Points, in no order, along strands that fork and pass close to each other.
(in the rows, 128 means zero)
Two points are linked if the straight distance between their rows is under 200. Some points are linked to none.
k815: [123 105 102 115 132  71 142  52 124 113 179 171 132 101 155 104 104 135
  94 155 114 167 121 127 145  93 114 125 167 111 191 109 128  69 118 162
 118 167 101 147 156 108 170 128 125 173 143 147 192 147  89 157 141 180
 103]
k917: [130 168 117 135 127 162 174 129 131 166 220 100 107 153 105 152 107 107
 108 152 133 137 109 163 121 120  96 133 120 117 141 135 116 167 135 141
  92 142 113 124 126 114  84 148 118 137 184 138 107  73 148 136  95 109
 207]
k584: [122 154  83 134 149 165 142 157 120 179 191 133  94 160  99 170 138  85
 172 132 178 141  96 126 126 122 142 150 109 142 122 140 128 158 164 118
  76 116 112 132  97 128  96 152 107 120 140  95  95  67 181 126  93  95
 199]
k595: [121 124 183 112  92 122 113 113  90 119 123 128 139 158 156 123 150  92
  86 100 138 125 110 146 198 138 151 116 137 108  87 152 126 163 145 127
 117 136 143 152 100 121 139 138 160 103 141 123 115  77  99 175 162 115
 126]
k598: [130 141 147  96  77 140 152 162 114 123 141 118 106 125 113 132 123 151
 109  90 171 111  97 142 130 161 129 139 135 134  84 147  97 176 150 117
 131  83 178 113 114 110  68 125 137 114 145 106  80  89 148 131 118 106
 173]
k572: [125 127 103 122 159 159 125 135  81 114 104 128 103 132 124 137 176 109
 210 126 129  87 129  76  99 131 192 142 171 107 120 152 110 103 104 148
 116  96 146 149 113 105 196 148 131  90  98 141 108 179 111 126  87 138
 174]
k309: [148 156 182 100 120  34 125  41 114 144 166 172 154 121 184  94 115 104
  52  95 118 158 137 122 156 120 115 130 168 104 124 122 112 129 143 124
 131 212 185 132 122  93 185 128 120 151 135 146 157 121  99 153 151 144
 108]
k950: [122  92 171  83  85 110 128 164 152  84  86 172 109 152  93 148 104 123
 137  82 178  99 144 133 117 164 160 102 111 168  59 105 147 165 118 127
 142  77 177 120 111 148 107 145 143 101 113  78 107 118 188 154 151 114
  83]
k909: [175 147 187 108  77  96 122  89 131 151 152 153 148  94 154 112 103 121
  50  86 109 147 136 103 162 107 133 122 153 117 114 135  83 133 163 127
 136 195 160 116 111 118 171 104 148 135 139 183 161 123  85 116 135 137
 130]
k421: [112 149 119 144 181 148 155 112 125 138  89 114 110 147 102  82 143 148
 161 111 146 132 155 118  84 176 121 145  93 142 138 124 144 177  94 123
 150  81 104  92 117 128  72 136 127  87 140 129 144 144 183 134 131 111
 134]
k437: [100 153 123  88  88 144 161 126 140 164  79 167 187  99  56 130 130 157
 154 123 151  93 175  71 120 193 154 114 143 153 150 118 142  90 144 121
 117 152 161 118  74 130  98 159 115  87 115 140 106 150 103 176 156  83
 147]
k230: [121 114 146 134  53 207 134 156  99 170  72 133 169 126  96 141 204  75
 146 132 124 110 143 120 157 171 150 124 129 126  56 167 166 149 107 149
 101 115 170 143 106 178 111 170 114  88 121 110  51  61 101 172 116 112
 126]
k843: [136 166 103 182 188 169  94 127  89 127 117 121  90 147 109 159 157 114
 160 136 123 115 107 101 106  88 160 145 149 105 126 124 105 108 132 114
 127 104  94 127 131 105 187 115 161  99 105 136 120 165 104  98  62 131
 169]
k197: [107 168 116 153  74 104 139 134 131 140 138 150 167 135  83 112 165  99
  99 147  90 107 147 103 140  92  98 123 147  95 207  98 146 128 164 122
 129 153 131 124 119 118  89 148 129  90 134 165 143  96 138 176 146 142
 196]
k749: [114  87 110  72 101 120 135 212 124 112  78 144 103 134 128 119 121 143
 180 119 153  92 125 121 157 135 178 111 117 163  60 121 111 152 112 147
 139  83 164 140  97 151 128 121 118  69 111 102  94 155 175 125 102 126
 119]
k99: [130 147 179 130  97 163 136  86 139 124  95 141 107 114 130  72 140 153
 111 101  76 152 112  79 133 156 177 151 162 100 154 130  89 145 123 140
 159  91 147  76 116 112 143 132 118 100 132 193 164 181  93 125 110 161
 150]
k384: [139 131 150 201 186  76 141 138 146 101  99 136 111 128 178 101 121 136
 105  72 158 141 155 164 103 116  82 115 121 106 144 124 119 197 101 109
 143 130 103  92  88 127 121 147 142 120  94 133 106 139 139  91 162 151
 110]
k11: [125  95 157  96 136 150 123 166 172 123 123  93 113 153 129 165 116 137
  98 121 130 138 118 149  86 132  94 108 137 184  96 124 136 138 105 108
 155  78 142 121 184 156 111 108 154 173 111 148 113 107 191  78 138 118
  54]
k733: [156 114 141 128 118 114 164 175 114 123 126  97  76 147 188 125 156  98
 149  84 122 163  95 156 149 152 160 135 158 129 114 131 114 193 125 161
 127 118 115 142  66 133 120 137 135  96 130 135 121 123 158  98 101 188
 158]
k823: [127 120 107 131 186 120  79 151 159 127 133 129 118 148 119 140 100 144
 153 115 176 142 118 123 104 107 107 137  73 166 116 116 109 121 160 102
 141 104  94 140 154 107 119 105 139 170  83  65 140 142 166  72 142  80
  88]
k340: [128 120 140 116  35 127 154 137 136 176 130 157 166 109  81 137 148 100
  88 123 118 117 161  71 187 129 133 122 144 106 157 141 123 126 173 125
 100 168 139 141 103 156  96 139 115  99 143 186 107  71 108 178 149 120
 166]
k497: [162 140 145 108 113 126 155 106 115 154 164 146 132  94 149 136 102 129
 100  94 139 145 135  97 151 122 131 144 159 107 126 116  89 117 123 122
 137 180 100 109  88 107 144  98 134 123 130 208 162 157  79 102 120 126
 154]
k482: [110  64 111  99 180  80  85  84 156 125 187 104 118 154 152 120  75 178
  62 197  80 131 144 154 134  99  90 123 113 142 127 140 174  90 134 149
  98 208 131 132 176 183 132  99 107 222 174  99 141 133 159 173 160 148
  84]
k426: [153 114 140 116  52 184 126 166 146 189 127 103 133 108 117 150 156 109
  95 135  82 126 137  95 161 157 156 125 133 109 123 158 116 142 149 140
 129 145 124 121 113 163 112 124 106 111 172 198 118  96 140 132 134 131
 156]
k274: [122 109  92 114 101 148 152 162 175 118 110 174 152 114  87 117 113 122
 148 151 152 149 175 141  92 127 102  95  90 149 165 129 160 139 169 154
  99 110 121 177 164 136  97 165  70 154 140  80 109  92 134 180 159 102
  81]
k747: [117  84  89  62 130  99 164 137 151 144 132  99 102 127 145 103  95 173
  92 119 144 153 110 114 143 111  70 134 125 162 124 118 122  88 137 120
 120 118 105 140 138 111  93  76 106 183 116 132 147 102 172 104 183 113
  92]
k826: [131 127 116 161 115 187 157 151 147 124  80 110  87 122 135  77 160 144
 126 107 102 147 107 128 106 132  88 148 136 102 142 121 104 193 139 138
 128  52 121 105 141 112  79 123 116 117 132 109  92 119 104 154 106 170
 130]
k30: [146 133 160 124  82 161 171 151  92 171 112 159 149  94  91 136 131 120
 199 170 143 137 135 116 150 175 163 107 116 196 109 178 130 135 113 139
 125 174 183 147 107 173 155 174 106  85 134 175 117 123 141 126  46  98
 160]
k768: [141 157 104 100 157 161 183 133 138 168 193  96  86 141 120 138  75 152
  72 154 162 178 104 158 126 109  67 128 113 146 121 109 111 167 150 134
 110 137 100 118 146 107  95 118 125 130 142 127 150 102 143 108  95 123
 161]
k404: [138 136 102 136 169 160 145 136 133 169 155 130  72 132 127 121 111 135
  99 135 146 197 102 117 146 112 123 126 125 142 129 130  94 156 159 140
 134 101  67 110 126 106 133 132 125 123 126 133 164 116 150 105  86 145
 139]
k235: [120 121 143 126 106 146 109 133 123  93  53 147 138 101 117 109 153 137
 177  75 142  89 149 113 108 123 100 173  99  65 107  93 120 113 123 104
 104 108 130 100  98 148 136 109 151  81  93 131 131 143  94 138 177 111
 117]
k945: [117 110 148 116  94 153 113 146 109 101 109 100 167 130 112 136 120 120
 155 154 115 124 145 166 133 131 146 111  72 169  77 158 168 132 149 126
 149  90 139 164 154 187 118 135 136 118 161 121 127  78 150 127 150 104
 101]
k53: [107 118 101  98 148  78 170  93 142 150 160 108 110 107 145  84 102 148
 100 121 153 136 131 112 131 152  93 161 132 103 165 129 117 142 111 145
 127 123  91 128 112  91  57  88 109 149 143 114 143 118 157 141 164 109
 137]
k889: [149 144 133 120  93 141 147 124  86  99 158 173 134  95 123 116  99 108
 160 135 159 177 100 128 142  98 145 118 145 155 135 154  88 121 171 156
 104 119 143 179 134  85 184 156 145 141 118 118 151 129  97 110  85 133
 147]
k391: [103 160 140 168  95 172 115 166 163 110 117 159 155 120  57 152 147 112
 122 115 118 110 174 109  71 137 101 117 162  83 138  73 150 159 129  95
 155  95 136  88 150 126  90 128 138 120 111 134  89 120  87 149 139 110
 120]
k395: [163 172 118 153 144 115 144  89 119 121 179  74 109 143 174 137 152  93
  94 118  65 153 114 167 137 140 154 130 198  73 163 147 131 143 117 166
 111 157 107 127  81  85 155 130 166 141 176 153 130 112 141 131 117 173
 171]
k382: [122 163 119 133 167 182 113 148 124 172 135 102 119 142  86 143 162 138
 168 102 138 108 146  95  76 139 125 175 133 105 106 130 139 155 100  99
 141  94 113  85 100 123  68 102 129 117 143 145 128 142 162  87 138  86
 159]
k580: [146 121 117  97  98 124 141  79 106  97 168 149 181  82 133 123  91 128
 110 166 142 155 103 142 142  97 114 116 129 157 152 159 116  69 158 143
  94 167 130 183 186 111 185 146 139 167 131 132 175 124  56 148 129 142
 106]
k393: [123 109  93 120 225 128 130 123 116 149 152  84  86 182 178 150  89 158
 105 148 113 177 105 199 138 105 140 110 135 169 106 113 139  99 106 127
 167  88  86 123 107 139 150 148 161 149 141 123 159 135 177  71 115 177
  84]
k165: [121 158 113 148 181 103 137 114 142 171 165 129 139 135 124 137  97 138
  97 143 120 123 157 100 136  99 106 142 155 103 183 100 122 116 118 102
 147 193  67  96 122 112 107  87  99 135 132 186 157 174 109 106 135  86
 151]
k52: [136 154  99 147 159 164 119 107  98 177 175 136 126 160  92 156 133  86
 189 149 158 148 117 101 127 149 162 133  87 180 141 145 121 128 158 126
  84 161 115 149 127 111 158 157 123 113 135 133 153 121 159 144  75  77
 180]
k898: [145 138 109 133 104 182  94 141 167 114 166  91 145 119 100 184 160  82
 123 132 129  80 128 135  86 127 118 148 150  86 123 144 141 125 123 132
  81 121 122 125 138 136 101 120 174 166 156 122  82  74 151 144 142  99
 147]
k698: [ 99 120 106 159 185  45 104  88 124 123 122 136 163 127 164 108 128 129
 168 110 130 122 146 110 126 127 180 153  96 111 184 120 126  69  94 116
 158 122  77 121  89  84 141 131 115 136  97 109 169 187 117  81 183 116
  90]
k23: [ 91 147 124 152 155 112 111  64 133  86 107 156 160 107 149 100 138 144
 109 153 107 125 108 118 107  92  82 158 146  76 206  91 114  98 116 103
 142 106 109  75 170 113 128 167 152 128  85 139 164 173  69 142 164 173
 130]
k738: [108 154 185 118  73 152 132  92 123 139  70 189 166 114 105  69 149 148
  98 105  84 142 135  79 137 137 146 102 152 141 149 146 127 128 142 145
 157 127 182 102 123 135 155 157 130  75 126 185 162 145 110 176 141 141
 131]
k450: [128 120  84 145 141 164 154 163 173 126  71 176 108 118 114  93 137 139
 135 131 142 151 150 143  95 104  83 121 101 116 155  95 121 167 155 142
 111  67 114 125 145 132  95 154  96 130 129  99 110 102 144 166 133 152
  86]
k496: [116  79 105 130 166 110 128 164 114 102  64 149 118 132 135  82 105 158
 210  91 145 119 138 119 121  95 115 149  81 158  82  85 124 136  81  98
 175  32 108 127  80 125 104 111 134 110  74  97 125 161 140  85 120 126
  77]
k669: [166 110 134 105  88 190 151 162  77 160 142  99 124  76 135 154 129 114
 178 172 142 142 121 123 151 156 152 124 134 164  77 171 117 122 110 132
 127 148 137 153 116 170 168 139 126 114 130 176 133 117 110  95  52 126
 146]
k429: [128  80  92 104 200 107 154 116 127 117 173 118  96 163 184 120  98 153
 130 118 161 135 123 189 130 125 144 135 127 160 134 126 129 109 112 147
 123 119  85 141 132 136 151 151 133 140 144 120 179 147 142 140 143 172
  80]
k476: [160 126 122 136  97 150 123 211 101 115 140  75  51 146 129 174 136 135
 143 136 126 107  68 144 164 109 154 137 140 132  39 122 107 134 135 121
 159 115 133 140 123 133 112  81 124 119 124 123  92 139 108  60  54 161
 185]
k540: [140 116 106  87 107 124 135 156 130 119 119  54 157 129 103 158 109 117
 141 176 104 134 107 167 158 122 143 117  65 185  71 163 170 122 149 113
 127  93 106 156 153 166  95 115 112 163 167 140 145  56 187  76 127  98
 134]
k736: [127  44 135  87 151  92 128 117 124 121 170 138 115 170 164 130  88 166
 122 105 168 125 136 194 158 132 149 116 109 194 116 135 146 114 131 124
 139 158 137 158 138 167 126 135  85 174 144  99 163 141 107 180 188 148
  63]
k533: [123 161 126 129  93  96 138  82  90  99 133 187 143  96 122  88 135 117
 150 115 153 147  87 102 133 127 169 133 168 141 174 133  91 100 146 146
 129 101 143 138 131  64 175 162 158 129  95 136 184 147  98 118  85 154
 151]
k29: [102 121 117 161 211  25  97  28 107 103 164 134 145 127 185 111 126 163
  99 170  84 130 128 175 132  97 100 118 128  93 179 109 172  47  91 142
 127 218 120 107 138 121 158 118 123 194 156  63 154 182 144 139 158 172
  99]
k646: [130 150 155 179 190  30 141  85 121 104 138 146 125 124 203  88 132 123
  97 108 130 173 149 156 123 117 116 114 133 103 173 136 123 163 129 113
 142 160 126  96 100 113 162 169 132 134  99 124 153 159 138  84 162 179
 118]
k334: [118 108 113 131 187  45  99  71 114 113 182 135 129 138 147 125  90 163
  98 207  81 152 121 179 145  63 121 112 107 130 172 113 187  54 132 164
  82 245 128 152 175 151 165  94 102 229 174  63 139 150 140 153 150 155
 108]
k875: [107 152 124 111 128  95 140  72 128 116  79 184 168 106 117  93 140 148
 160 122 133 133  97  97 109 119 128 163 151 126 198 113 122  69 109 124
 134 104 112  98 157 101 159 152 146 110  67 158 203 185  77 136 135 164
 139]
k73: [109 133 146 126  99 155 133 125 150 130  81 172 182 113  64 124 106 144
 124 124 147 119 178 100 123 163 102 108 127 143 133  96 152 120 126  96
 168 131 142 110 137 151  72 129 115 122 108 142 118 139  83 184 173  78
  99]
k433: [103 127 121 114 152  73 140  83 140 110 179  89  98 117 166  88 101 141
  43 140 112 141 116 137 124 112  38 158 161  59 160 110 136 153 101 164
 112 150 120  98 138 108  74  88 134 135 154  76 129  98 159 137 161 144
 127]
k822: [107 183 117 184 126 131  99 169 143 110 126 151 156 149  76 163 156 118
 117 141 117 107 154 135 106 107 145  98 145  96 165  79 144 123 160  95
 147 104 110 116 139 110 100 136 155 103 129 149 108 118 128 117 134 132
 158]
k63: [138 103 156 171 153 103 133 152 133 130 114 155 133 109 169 112 110 134
 112  91 147 164 160 150 116  85  42 112  96 121 118 112 124 166 121 102
 151 134 119 142 104 146 113 101 128 137 105 136 107 128 111 105 174 126
  79]
k136: [109 177 107 144 204  25 126   6 115 115 145 105 148 133 165  89 126 133
 112 164  85 106 126 147 134 130 116 148 139 102 227  99 171  60  73 140
 132 219 104  86 154  90 141 120 134 160 127 101 195 187 135 129 138 144
 117]
k805: [124 132 114 157  90 212 133 195 172 134 114 101  46 149  64 170 174 126
 155 133 119  94 125 126  89 174 128 133 137 103  95  98 143 147 132 136
 145  57 143 102 156 141 101 112  92 119 135  93  56 117 153 127  50 140
 162]
k764: [132 100 142 117 106 160  93 111 143 102  63 156 151  99 130  95 139 153
 156 103 144  87 141 117  96  99  84 156  69 112 112 114 116  96 131 122
  91 112 133 128 171 154 155 125 150 100 112  97 152 132  97 156 179 115
  66]
k39: [110 111 124 138 136  79 128  73 123 105 161 136 108  92 182 107 105 118
  58 156  94 140 120 133 161  82  58 132 171  45 195  87 134 101 105 170
  88 188 103 120 151 115 144 105 142 143 139 111 132 124 114 156 145 168
 110]
k452: [125  77 135 107 108 102 192 177 105 119 105 140  92 125 172  95 126 115
 155 107 120 193  95 165 174 113 154 115 122 164 107 121 118 192 102 156
 160  83 117 148  68 147 109 152 122  95 122 138 145 122 153 101 108 192
 111]
k406: [139  83 135 139 143 124  93 157 159 123 117 151  94 130 197 110 122 164
  97 103 115 151 112 120 140 104 147 129 109 129 119 124  75 116 159 116
 160  79 119 106 104 124 175 126 130 139 114 147 126 164 126  86 158 194
 100]
k573: [ 98 118 147 129 128  69 117 112 136 144 126 155 178 120 114  92 101 157
  97 156 101 127 171  81 153 128 109 114 121 145 202 116 154 104 147 124
 153 217 158 154 162 125 102  84  80 147 124 125 135 151 114 165 179  91
 128]
k486: [163 146 118 160 135 151 123 139 137 121 154  96 146  97 160 148 120 117
  86 134  93 146 120 143 119  49  52 137 139  80 144 127 105 121 143 130
 109 160  83 134 151 117 144 103 153 146 129 142 107 121  65  83 123 137
 132]
k474: [161 167 121 114 107 120  70 104 158  96 160 101 182  99 123 172 120 101
  99 159 127  65 109 149 106 135 137 127  88 106 139 152 108 112 131 133
  67 160 140 144 178 113 126 122 159 164 162 120 131  99 143 141 147  77
 135]
k54: [156 114 106 156 153 143 113 111 145 135 152 128  73 123 161 114 113 138
  82 120  92 191  88 110 163  99 175 131 150 111 120 117  90 118 149 131
 168  86  54  87  94  88 160 103 136 154 133 162 164 158 123  66  94 186
 130]
k176: [ 86 135 104 132 180  41 116  57 131 100 136 114 158 136 162 121 119 135
 133 127 117  96 146 143 127 162 167 151 147  92 197 106 151  67  90 115
 167 155  96 114 132  94 109 112 112 169 129 126 157 170 109 143 197 109
  95]
k786: [130 100 111 102  84 142 140 200 126 102  55 129  80 118 107 130 161 124
 179 120 130  72 143  98 145 127 170 105 139 121  57 140 111 142 113 180
 140  84 202 148  86 151 127 121  78  72 109  69  55 164 139 135  76 143
 158]
k182: [116 138 167 129 121 129 106 127  98 100  95 124 203 125 106 136 117 135
 150 145 141  95 146 137 130 148 155 104  83 182 106 168 141 123 150 111
 135 145 179 169 163 160 156 144 156 108 135 123 139 132 102 140 142  92
 109]
k187: [157 128 151 163  80 169 143 125 142 113  96 102  72 119 134  78 152 146
 132  94  93 151  75  79 126 168 119 162 148  97 139 134 101 167 161 136
 131  86 118  99 122 115  88 110 105 103 143 127 119 172  89 140  78 195
 167]
k523: [101 146 125 141  61 148 163 135 116 114 126 153 109 156  97 152 165 121
 147 148 102  98  96 127 127 167 190  96 149 132 156 108 120 113 153 122
 129 106 169 127 147 104 169 166 123  80 126 154  92 122 109 180  71 157
 215]
k221: [108 155 126 153 177  69 107 116 156 167 165 143 145 148 120 112  98 139
  93 166 103 108 171  94 132 116 110 125 140 118 228  99 141 117 136 133
 129 219 123 126 150 114 108  98  84 137 138 130 157 154 161 128 142  88
 133]
k4: [109 108 155 125  69 152 121 197  95 133  79 120 187 117 100 144 162  86
 179 143 108 140 157 164 150 130 157 108  98 143  68 153 176 164 123 142
 136  98 164 179 119 205 106 161 121  89 132 111  92  65 135 135 129 108
 103]
k613: [120 115 156  84  95 163 138 178 171 116 123  98  99 143  85 170 116 127
 132 144 145 112 114 138  83 179 125 113 117 193  72 154 135 153 116 117
 143  58 173 118 206 155 132 114 118 145 121 130  95  94 191 105  85  90
 102]
k312: [118  85 149 105 127 165  94 184 150 130  90 129 119 117 157 144 109 172
 108 124 114 133 132 117 115 126 131  99 113 154  75 135 104 128 122  98
 182  73 137 116 147 159 141 115 126 126  99 158  99 140 126  86 150 124
  64]
k83: [155 135 140 137 128 129 146 130 120 138 152  87 108 133 174 127 178  95
 124  81 112 135 139 130 120 158 130 135 188  82 156 157 139 180 109 158
  97 170 122 126  73 120 131 145 143 115 146 160 117 105 142 138 143 160
 170]
k796: [116 112  95 156 183 125 148 120 126 101  79 120 123 140 101  90 144 134
 219  89 168 117 162 146  74 142 115 152  90 148 129  96 163 149  81 111
 149  67  92 128 115 119  74 135 141 133 106  75 149 150 143 130 136 115
  71]
k458: [145 131 108 118 149 108 133 113 149 119 151  42 162 127 121 159  84 117
  84 180  84 142 129 182 129  97 102 107  91 153  98 164 171 128 119 123
 128 139 101 156 157 169 104  80 141 191 178 132 134  74 175  83 142 108
 120]
k914: [151 124 178 141  82 178 105 171  93 115  87  96  88 141 120 160 170 110
 149  88 149  59 113 104 161 148 137 133 160 103  34 156 136 152 107 114
 109 149 198 128 108 172 139 114 135  94  88 113  53 128  78 144  99 127
 172]
k33: [129 111 170 103 113 107 130 146 123  85 138 121 117 139 142 143 116 120
 139  65 186 100 129 150 123 168 126 142 153 125  74 118 130 187  95 108
 157 100 149 113  94 124  88 116 168 122 107 114  96 128 157 122 147 100
 114]
k560: [129 164  74 174 175 148  81 129 120 124 127 135 146 127  96 167 155 106
 164 138 142  97 120 111 116  93 142 143 123  97 156  95 116  75 136 101
 111 122  69 124 117  99 137 116 164 134 109 133 134 149 124 108 131  96
 149]
k767: [127 128 112 152 216  86  65 112 134 143 139 132 142 141 178 140 112 141
 148 110 149 131 125 129 118 107 125 135  71 134 149 119 101  83 123 112
 156 136  83 130 118  76 146 108 127 164  94  64 152 174 143  66 166  82
  82]
k285: [117  38 119  85 137  79 121 112 162 135 144 115 102 152 152 117  91 171
  95 110 141 122 149 149 140 129  86 131 101 158 132 126 161  87 117 142
 132 169 110 154 162 167 119  78 101 191 139 101 143 111 150 161 209 129
  60]
k689: [123 133  80 120  86 171 125 178 173 137 113 150 177  95  72 138 125 115
 161 166 158 111 167  89 102 153 133 113  91 143 140 136 132 122 174 130
  82 118 113 149 169 131 125 160  93 133 131 103 103  95 129 137 118  82
 123]
k60: [101  85  84 123 177  80 114 157 128 122 102 146 105 180 141  88 116 155
 164 104 157 162  97 121 125  88 132 130  71 207 100  97 112 131 133 102
 132  57 105 133 107 119 114 131 120 127  76  81 156 138 205  73 142 134
  77]
k155: [120 143 170 120 153  80 101 104 104  90 125 184 163 141 155 121 131 154
 128 115 160 122 133 154 117 143 136 106 112 161 144 132 126 122 152 105
 125 162 184 144 157 127 163 173 134 122 121 118 155 159 113 165 168 133
 105]
k585: [125 125 156 129  62 186 106 129 143 138 141 108 158 159  98 184 192  50
 118 123 139  80 134 116 130 173 145 122 139  93  91 149 171 153 115 120
  73 145 156 134 129 163 117 164 145 128 146 134  62  46 116 182 141 116
 157]
k648: [156 191 102 149 206 124 127 100 128 144 184  99 139 152 157 163  99 115
  75 166  86 155 133 183 127 100 149 112 167 121 156 131 122 103 117 138
 134 166  99 140 112  89 175 130 164 156 174 154 137 133 139 117  99 141
 126]
k982: [142 169 130 168 149 161 129 162  83 135 171  98  54 163 119 179 142 115
 146 146 131 129  82 150 136 119 169 116 144 126  85 128 104 151 138 119
 145 124 124 130 128 113 157 116 134 100 135 129 109 144 109  82  34 151
 210]
k549: [155 149  89 121 218 135 120 126 141 150 155  65 120 171 149 167  83 132
  87 166  87 151 125 201 130  85 136 103 137 155 117 158 143  97 113 132
 142 129  81 144 114 133 161 103 168 167 170 130 137 115 186  76 112 124
  90]
k611: [122 132 102 168  84 211 136 163 154 142 131 123  88 155  89 171 177 113
 154 152 107  85 112 112 127 165 155 121 155  98 145  88 132 108 162 123
 102 108 128 113 135 143 121 144 105 100 141 144  57 120 110 165  68 168
 212]
k123: [137 148 159 130  88 180 115 146 105 131  74 137 145  88 108 119 147 143
 150 103 155  89 137  85 130 140 114 149 150  98  84 163 111 137 139 109
  99 135 183 113 117 142 139 123 148  86  97 139  86 140  69 142 125  99
 152]
k561: [ 88  92 166 109 155  99 107  56 127 113  97 156 149 132 156 100 114 143
 107  86 166 137 135 119 136 145  87 142 122  91 123 140 142 118  70 117
 136 133 122 110 122 123 121 126 117 141  95  94 134 154  63 171 219  86
  59]
k248: [165 183 122  87  85 114  92  84 135 134 162 120 197  85 126 144 108 116
  78 177  91  50  96 105 130 116 142 137 121 117 157 152  74  91 124 119
  78 185 163 116 156  89 134 122 136 151 150 164 141 122  99 165 123  74
 161]
k773: [117 121 171 149  74 187 107 186 162 112 113 102  75 150  76 198 157  98
 140 148 103 104 146 147  69 182 149 110 133 120  76 124 158 159  98 140
 162  73 172 114 179 166 133 129 124 111 137 112  67 100 161 131  76 120
 123]
k780: [174 136 119 115 104 183 156 139  86 152 170  91 116  99 108 160 104  95
 158 179 128 189 113 139 150 119 147 111 105 175  72 157 138 144 143 152
 111 144 101 152 152 142 178 150 125 131 134 166 169  94 115  71  18 134
 170]
k971: [145 114 161 139  65 157 113 198  83 122  75  75  73 132 138 132 177 134
 175 103  97 108  88 109 155 129 125 140 152 121  37 152 128 140 116 133
 162 102 194 158  92 149 120  81 111  85 116  98  80 135 112 101  76 155
 163]
k857: [117 123  82 113 169 163 132 135  93 137 146 130 127 152 115 142 151 120
 213 134 164 102 144 112  83 174 185 138 127 159 134 150 130 111 106 144
  98 105 122 164 125 103 151 149 118 103 127 112 128 161 144 156 100  94
 131]
k370: [128 160 155 119  87 157 163 125 117 182  76 185 174 108  84 117 163 133
 167 128 116 139 153  73 111 174 148 111 154 160 157 150 143 129 107 136
 133 156 177 121  91 126 132 170 112  70 121 192 122 149 125 161 112 115
 160]
k247: [131  77 137 128  94 147  89 111 170 134  77 121 198  90 112 109 115 122
 116 127 139 101 154  93 141 111  61 146  67 131  93 141 135 114 129 111
 100 133 115 142 174 174 131 114 136 151 111 111 145  93  74 145 185  83
  55]
k377: [123 164 169 135 154  13 146  80 103 109 162 178 152 122 170  93 113 123
 108 107 157 162 134 153 147 142 157 115 141 127 164 124 119 145 151  94
 147 174 173 129 107  93 152 163 112 138 120 125 163 153 117 128 151 153
 122]

Follow the links from the first point to the second, and from the first to the third. Name the last point that the two ways share.
k736, k4, k452: k549
k452, k573, k585: k945
k945, k23, k176: k285
k689, k982, k669: k370

A fork is a point with three links, a tip a point with one. Leave the first point through the second and follow the links. Name the first fork or tip that comes.
k572, k857: k523
k823, k767: k285
k312, k406: k843
k53, k433: k23
k334, k29: k382
k370, k738: k689
k689, k274: k370
